Points on a hilly landscape, in no order, each with its height.
From any point a climber steps to the highest of the 2 points nearest to it. It stops when none of these is higher. Distance is the straight distance between rows; heights are no part of it.
rugeg: -2	-39	19	16	-39	15	19	8	-1	-9	34	61	-7	48	58	-30	0	-41	-13	23	-21	-17	-33  height 581
pef: -21	-48	62	-4	3	-13	1	-18	-7	8	4	41	-47	3	-9	-5	-9	5	21	-8	30	-9	-57  height 497
Duga: 11	19	21	-22	8	28	16	-53	9	4	-13	3	2	-10	9	-14	-17	21	38	32	14	21	5  height 702
nipi: 27	16	-17	-59	7	24	-19	24	-43	19	22	-38	14	-45	-34	21	41	6	-5	28	-26	19	45  height 183
somuz: 10	-11	13	-16	38	30	-37	-86	14	47	-10	-21	-32	-40	33	-3	-44	-51	-10	53	-4	-3	3  height 634
lufos: 3	42	-29	13	-12	17	5	24	12	-34	-9	19	56	11	-11	-12	-13	17	-4	32	5	10	24  height 494
tibev: -26	15	-49	7	-4	8	2	27	34	-3	-28	15	70	61	1	-52	-26	16	-5	16	-20	5	-50  height 690
zorul: -3	25	-69	-18	31	-83	18	12	44	16	-14	-32	26	1	22	-26	44	-31	27	-47	-12	-24	29  height 139
suvis: -8	-44	48	22	1	-15	6	-31	-23	9	13	34	-56	28	26	-24	-39	-26	27	-26	28	-7	-90  height 526
pizaf: 19	-24	59	-12	16	9	-36	-23	-32	14	26	-6	-21	-80	-19	15	18	5	-7	8	46	-27	-4  height 404
Sonir: 19	-40	26	42	-14	-3	36	-7	-11	-42	17	1	-32	15	-10	8	17	2	16	-27	41	-27	-26  height 313
domod: -25	-13	18	19	3	18	10	-48	-16	16	3	20	-26	-24	37	-40	-53	-60	9	18	27	-14	-35  height 547
gose: 32	45	-63	-23	38	-23	-6	22	0	-7	-25	-50	16	-1	-23	35	29	22	7	-60	-17	2	46  height 294
Kisu: -33	41	30	-10	13	39	-49	0	18	-19	25	48	17	-10	-7	18	-8	4	-6	16	-2	26	37  height 191
mamin: -2	-36	25	-16	17	5	2	-38	-53	22	18	-56	-24	-67	-4	-13	-1	9	-3	-6	26	-26	-12  height 448
lizo: -10	1	-9	30	-41	-8	8	-7	32	-35	-8	-28	16	65	8	-12	6	-18	-4	-28	-27	41	-5  height 181
vod: -7	-2	-79	-3	4	-4	-7	-5	44	19	-69	-32	-12	-22	-17	-56	3	-36	-12	66	-42	-4	-1  height 522
Rutom: -32	-47	29	-10	-25	7	15	37	-1	-19	-3	4	6	8	21	-20	-8	-22	3	22	9	10	4  height 199
Guvem: 32	23	-5	13	4	-35	18	28	-15	-6	9	-47	-26	-26	-45	56	17	11	3	-87	44	-36	5  height 79
vul: 24	-27	13	44	-52	-2	19	3	-22	1	18	32	-41	59	67	-15	0	-46	-25	-12	-30	-18	-68  height 548
zan: -1	-26	7	10	-17	-37	19	-4	12	18	17	-7	-36	26	0	15	-28	14	-4	-52	21	-36	-67  height 561
fimov: -2	46	3	-30	-13	-5	34	33	-9	12	22	7	8	18	-35	44	4	26	22	-81	7	8	3  height 420
sokor: -4	10	-45	4	-22	-7	17	-27	50	-4	-6	23	7	56	3	-36	-18	-26	8	50	-41	-3	-20  height 630
gub: -39	26	-43	-9	-18	-22	8	34	38	-9	-10	-21	11	17	11	-29	31	0	11	-67	-34	-1	-1  height 174
fik: -1	2	17	27	7	5	-27	-67	-14	18	38	15	-13	-38	0	36	11	32	-13	35	21	-4	44  height 521
Toz: -28	-32	63	39	36	-5	-11	-27	5	13	15	19	-66	-15	17	19	-15	-7	-8	40	45	22	23  height 567
suzov: -7	-18	15	13	-44	-30	-16	-9	-21	-21	54	19	6	39	-15	17	9	-15	16	-36	14	12	-23  height 25
mil: 18	-4	-26	-3	-12	15	5	-3	23	-43	9	-3	18	-6	-11	-3	-7	3	-3	20	13	-26	31  height 436
pamu: -12	31	-67	-39	18	-36	9	32	57	30	-21	-28	37	-7	11	-52	32	-3	5	-20	-24	-21	-2  height 154
bal: -17	-17	67	7	25	9	-72	-16	-41	45	34	12	-39	-55	-29	49	16	34	-17	-2	43	-19	13  height 356
Vip: 1	-40	36	12	14	-3	-11	-15	-14	1	20	37	-41	-5	-49	46	-2	29	34	0	53	-14	-21  height 442
vob: -26	-31	8	17	-17	1	5	-8	20	31	-13	28	-7	16	34	1	-61	-51	-23	42	-21	-5	8  height 673
duli: -19	6	52	0	8	24	-44	24	-42	22	27	12	-18	-32	-34	79	-9	31	-16	-5	50	2	27  height 304
reril: -29	-26	13	-8	-35	23	-8	19	28	-12	-17	-5	24	22	11	-22	14	-20	7	64	-2	37	30  height 177
Foz: -18	8	-43	-10	23	21	-13	-16	-6	22	-48	-16	4	-52	11	-50	-4	0	-21	77	-54	-6	14  height 545
Kibe: 30	-6	-12	-3	11	21	4	-14	-19	-24	6	-31	-8	-37	-28	13	20	20	7	-31	11	-27	32  height 364
suz: 11	10	31	26	-23	-12	44	1	-14	-20	14	52	26	27	20	10	-10	26	4	7	-6	10	0  height 691
lamo: -1	43	-35	18	-11	-16	2	33	22	-35	21	-23	45	65	-3	-2	21	-5	10	-47	1	53	-7  height 156
duguf: 11	31	-76	-22	22	2	-5	37	11	-3	-42	-10	26	-10	-52	-8	40	39	11	46	-15	37	28  height 237
zelep: 9	3	24	1	1	-21	24	3	-11	-2	14	13	-10	28	-10	42	-17	55	3	-58	19	-10	-38  height 505
laful: -19	-19	-8	-36	-3	-11	12	0	34	-11	12	-23	-4	10	-1	-8	-30	-2	-25	-54	-7	-18	-27  height 611
Rimal: 14	-42	32	72	-39	-33	36	6	-14	17	-5	24	-67	51	24	-9	-9	-7	-3	-15	-11	-31	-92  height 523
pamat: -2	14	-71	-3	10	-19	-1	42	47	30	-69	-40	6	-25	-26	-53	42	4	-42	45	-33	-9	-8  height 504
limiz: 37	-8	-36	-17	21	-23	11	27	-33	-14	-24	-58	56	-45	-2	-16	6	18	-18	-3	-22	-11	28  height 166
lub: -11	5	-46	23	-38	-15	0	4	36	-23	-34	-35	39	32	-3	-45	23	-16	0	11	-6	32	6  height 201
Tolod: -26	13	-19	9	-35	-10	22	3	-1	-5	11	-35	8	-6	6	-18	56	12	8	-60	5	-14	20  height 211
mokad: 7	28	49	17	-8	4	-29	43	-69	7	12	17	-13	-26	-67	65	-11	17	12	-23	72	-6	5  height 255
Tavef: -7	4	-7	-75	-10	22	-28	-14	39	0	-25	-40	-2	-26	-19	-18	-2	-4	-17	28	-36	5	5  height 590
miz: -4	42	26	-1	-12	58	-5	32	-1	-31	23	50	20	19	-1	37	-11	13	8	-27	18	13	12  height 241
detot: -8	15	7	-19	33	63	-64	-10	12	-16	29	5	4	-41	-11	21	7	19	-15	20	13	11	51  height 160
kova: -17	-7	0	-4	13	-30	27	-17	-18	-16	-43	-3	9	-9	12	-33	-54	-9	12	-2	-6	13	-1  height 204
Nor: 33	5	12	37	-1	-62	32	22	-5	-10	-7	-33	-11	18	-13	53	19	3	17	-85	27	-5	2  height 115
gizo: -8	18	37	12	2	19	14	-28	-34	2	-14	0	0	-35	12	43	-12	49	-17	7	4	0	38  height 628
Lala: -1	-21	6	-7	18	-6	-44	-53	-21	24	40	-26	-18	-62	9	9	-5	-5	-49	39	-24	-12	37  height 454
Luvep: 3	27	-16	-46	38	15	-2	-52	2	4	-8	-11	28	-24	0	-27	-17	31	11	0	-7	-4	0  height 644
gines: 45	-27	37	40	-27	10	-11	32	-31	-39	42	50	-3	65	28	26	4	9	-18	-33	-8	7	-61  height 75
vuve: 3	35	25	6	11	30	23	-18	24	-27	13	61	28	28	22	-8	-5	13	35	35	5	23	-11  height 807
ver: -31	-14	23	15	40	15	-31	-28	16	21	-5	36	-14	-11	42	11	-30	-10	-16	53	18	18	54  height 650
ropam: -25	-21	27	12	-9	3	24	-30	-2	3	-24	12	-10	-15	28	28	-38	-9	-26	45	-4	7	25  height 730
lonof: 20	30	-16	-48	29	38	-59	14	-32	15	19	-19	29	-45	-21	-8	63	23	-20	48	-59	12	29  height 200
bifoz: -3	4	-19	-62	-5	-5	-6	-7	27	5	-18	-34	-5	-23	0	2	5	2	-33	-42	-33	-30	1  height 571
zaz: -39	-39	34	12	28	-3	-22	-62	-32	41	19	-13	-49	-53	16	-3	-11	-12	0	40	43	-10	-3  height 498
Fita: -13	-30	16	28	-51	-14	52	6	-5	-2	-6	-29	0	12	9	-2	30	-3	12	-37	24	-8	-1  height 258
sefi: 12	27	-20	29	-5	-3	22	58	-7	-41	28	9	25	87	34	-3	35	3	0	-74	-26	24	-20  height 127
Zenuz: 10	10	-72	6	-16	-5	12	0	51	27	-36	6	36	38	9	-68	-27	-19	15	47	-6	-19	-45  height 660
bese: 53	-7	45	60	-21	-30	28	38	-49	-11	7	48	-19	35	-31	56	6	18	27	-8	28	-1	-23  height 186
zozap: -33	18	-25	-4	-5	5	6	-20	48	10	-49	27	-10	18	-7	-38	-28	-23	-11	71	-48	37	-16  height 601
kabuk: -21	-27	6	18	34	35	-29	-67	7	47	4	34	-49	-24	43	-15	-63	-65	13	29	25	-4	10  height 591
bupuz: -6	2	-5	-12	25	51	-73	-62	21	75	-19	-17	23	-43	43	-32	-26	-49	-23	72	1	-12	18  height 663
kitez: 11	-48	2	9	-1	-6	7	-12	-7	-19	4	-11	-40	-15	-43	22	11	1	20	-17	45	-36	11  height 372
Sur: 18	21	39	36	-37	3	21	51	-49	-18	38	22	-4	15	-36	51	1	5	20	-33	38	13	14  height 235
zife: 31	-16	16	46	-41	-27	-13	21	-7	-35	57	2	-18	68	-21	36	21	4	6	-66	2	0	-51  height 51
gon: -21	-7	-10	-26	1	32	-55	-33	48	15	-18	-1	9	-17	1	-27	-24	-33	-8	73	-9	-8	12  height 627
tirur: 31	13	-9	-55	2	-11	8	19	-26	32	10	-79	16	-36	-4	18	64	31	-11	-23	-31	-7	29  height 159
dif: 1	51	-45	-30	32	1	-1	15	-7	-18	-26	-29	18	-21	-35	-6	21	41	1	-17	-28	32	17  height 262
ler: 11	31	-41	-30	16	-21	14	25	14	-17	-1	-17	-12	41	-23	46	26	-7	32	-79	-7	7	23  height 344
povut: 1	-36	9	7	11	6	36	-2	-8	-13	16	35	-35	40	38	-34	-43	-22	17	-34	-7	-24	-75  height 554
Bago: 15	1	13	-41	56	33	-32	-23	-12	11	-36	-9	15	-48	17	-6	9	16	3	62	-15	15	42  height 499
Goz: 1	36	-38	-57	18	34	-52	31	23	27	-27	-14	21	-17	-60	-4	45	38	-20	53	-34	22	22  height 217
falaf: 16	-16	-30	-10	8	-61	26	-2	2	1	-47	-40	51	-30	17	-23	-12	-2	4	-21	-10	-16	15  height 182
gof: 5	22	-20	24	-30	-8	42	55	2	-27	15	26	48	26	5	1	2	19	10	-10	0	9	29  height 573
febu: -22	-32	-18	7	-38	-7	41	-4	2	8	-10	-40	10	8	15	-39	5	-44	9	8	12	11	1  height 224
dum: 4	-38	-15	-32	8	5	15	6	30	-14	3	18	-7	46	14	-29	-33	-24	21	-12	-12	-3	-37  height 587
Ter: -10	25	3	-18	11	-12	32	12	-4	-35	-6	-15	15	-28	-15	-25	-11	4	8	-23	0	42	8  height 230
Taza: 41	-17	34	65	-18	-58	31	59	-15	-13	0	-10	-11	54	3	55	24	18	8	-48	37	-11	-22  height 151
mosa: 13	-12	11	-35	57	25	-31	-24	-24	15	-32	-27	2	-68	19	-41	5	-3	-36	44	-52	-12	18  height 524
Ziti: -23	38	-21	-27	25	24	-7	-3	37	16	-55	34	6	-27	-8	-23	-8	17	-4	75	-44	19	21  height 572
num: 3	45	-1	-2	-14	27	10	32	-33	-24	27	24	17	-7	-42	45	0	11	14	-15	30	13	53  height 312
rir: 52	25	26	34	-18	-10	12	49	-38	-35	22	46	11	64	35	31	43	7	-4	-76	-29	6	-40  height 98
Mimu: -24	-32	38	11	-16	-7	-4	-13	0	19	47	60	-17	20	35	5	-46	-45	-21	35	-4	-15	-17  height 629

Where does a climber stop that starts at each point below?
gines => Fita
Guvem => vuve
tirur => laful
limiz => laful
Vip => laful
mokad => ropam
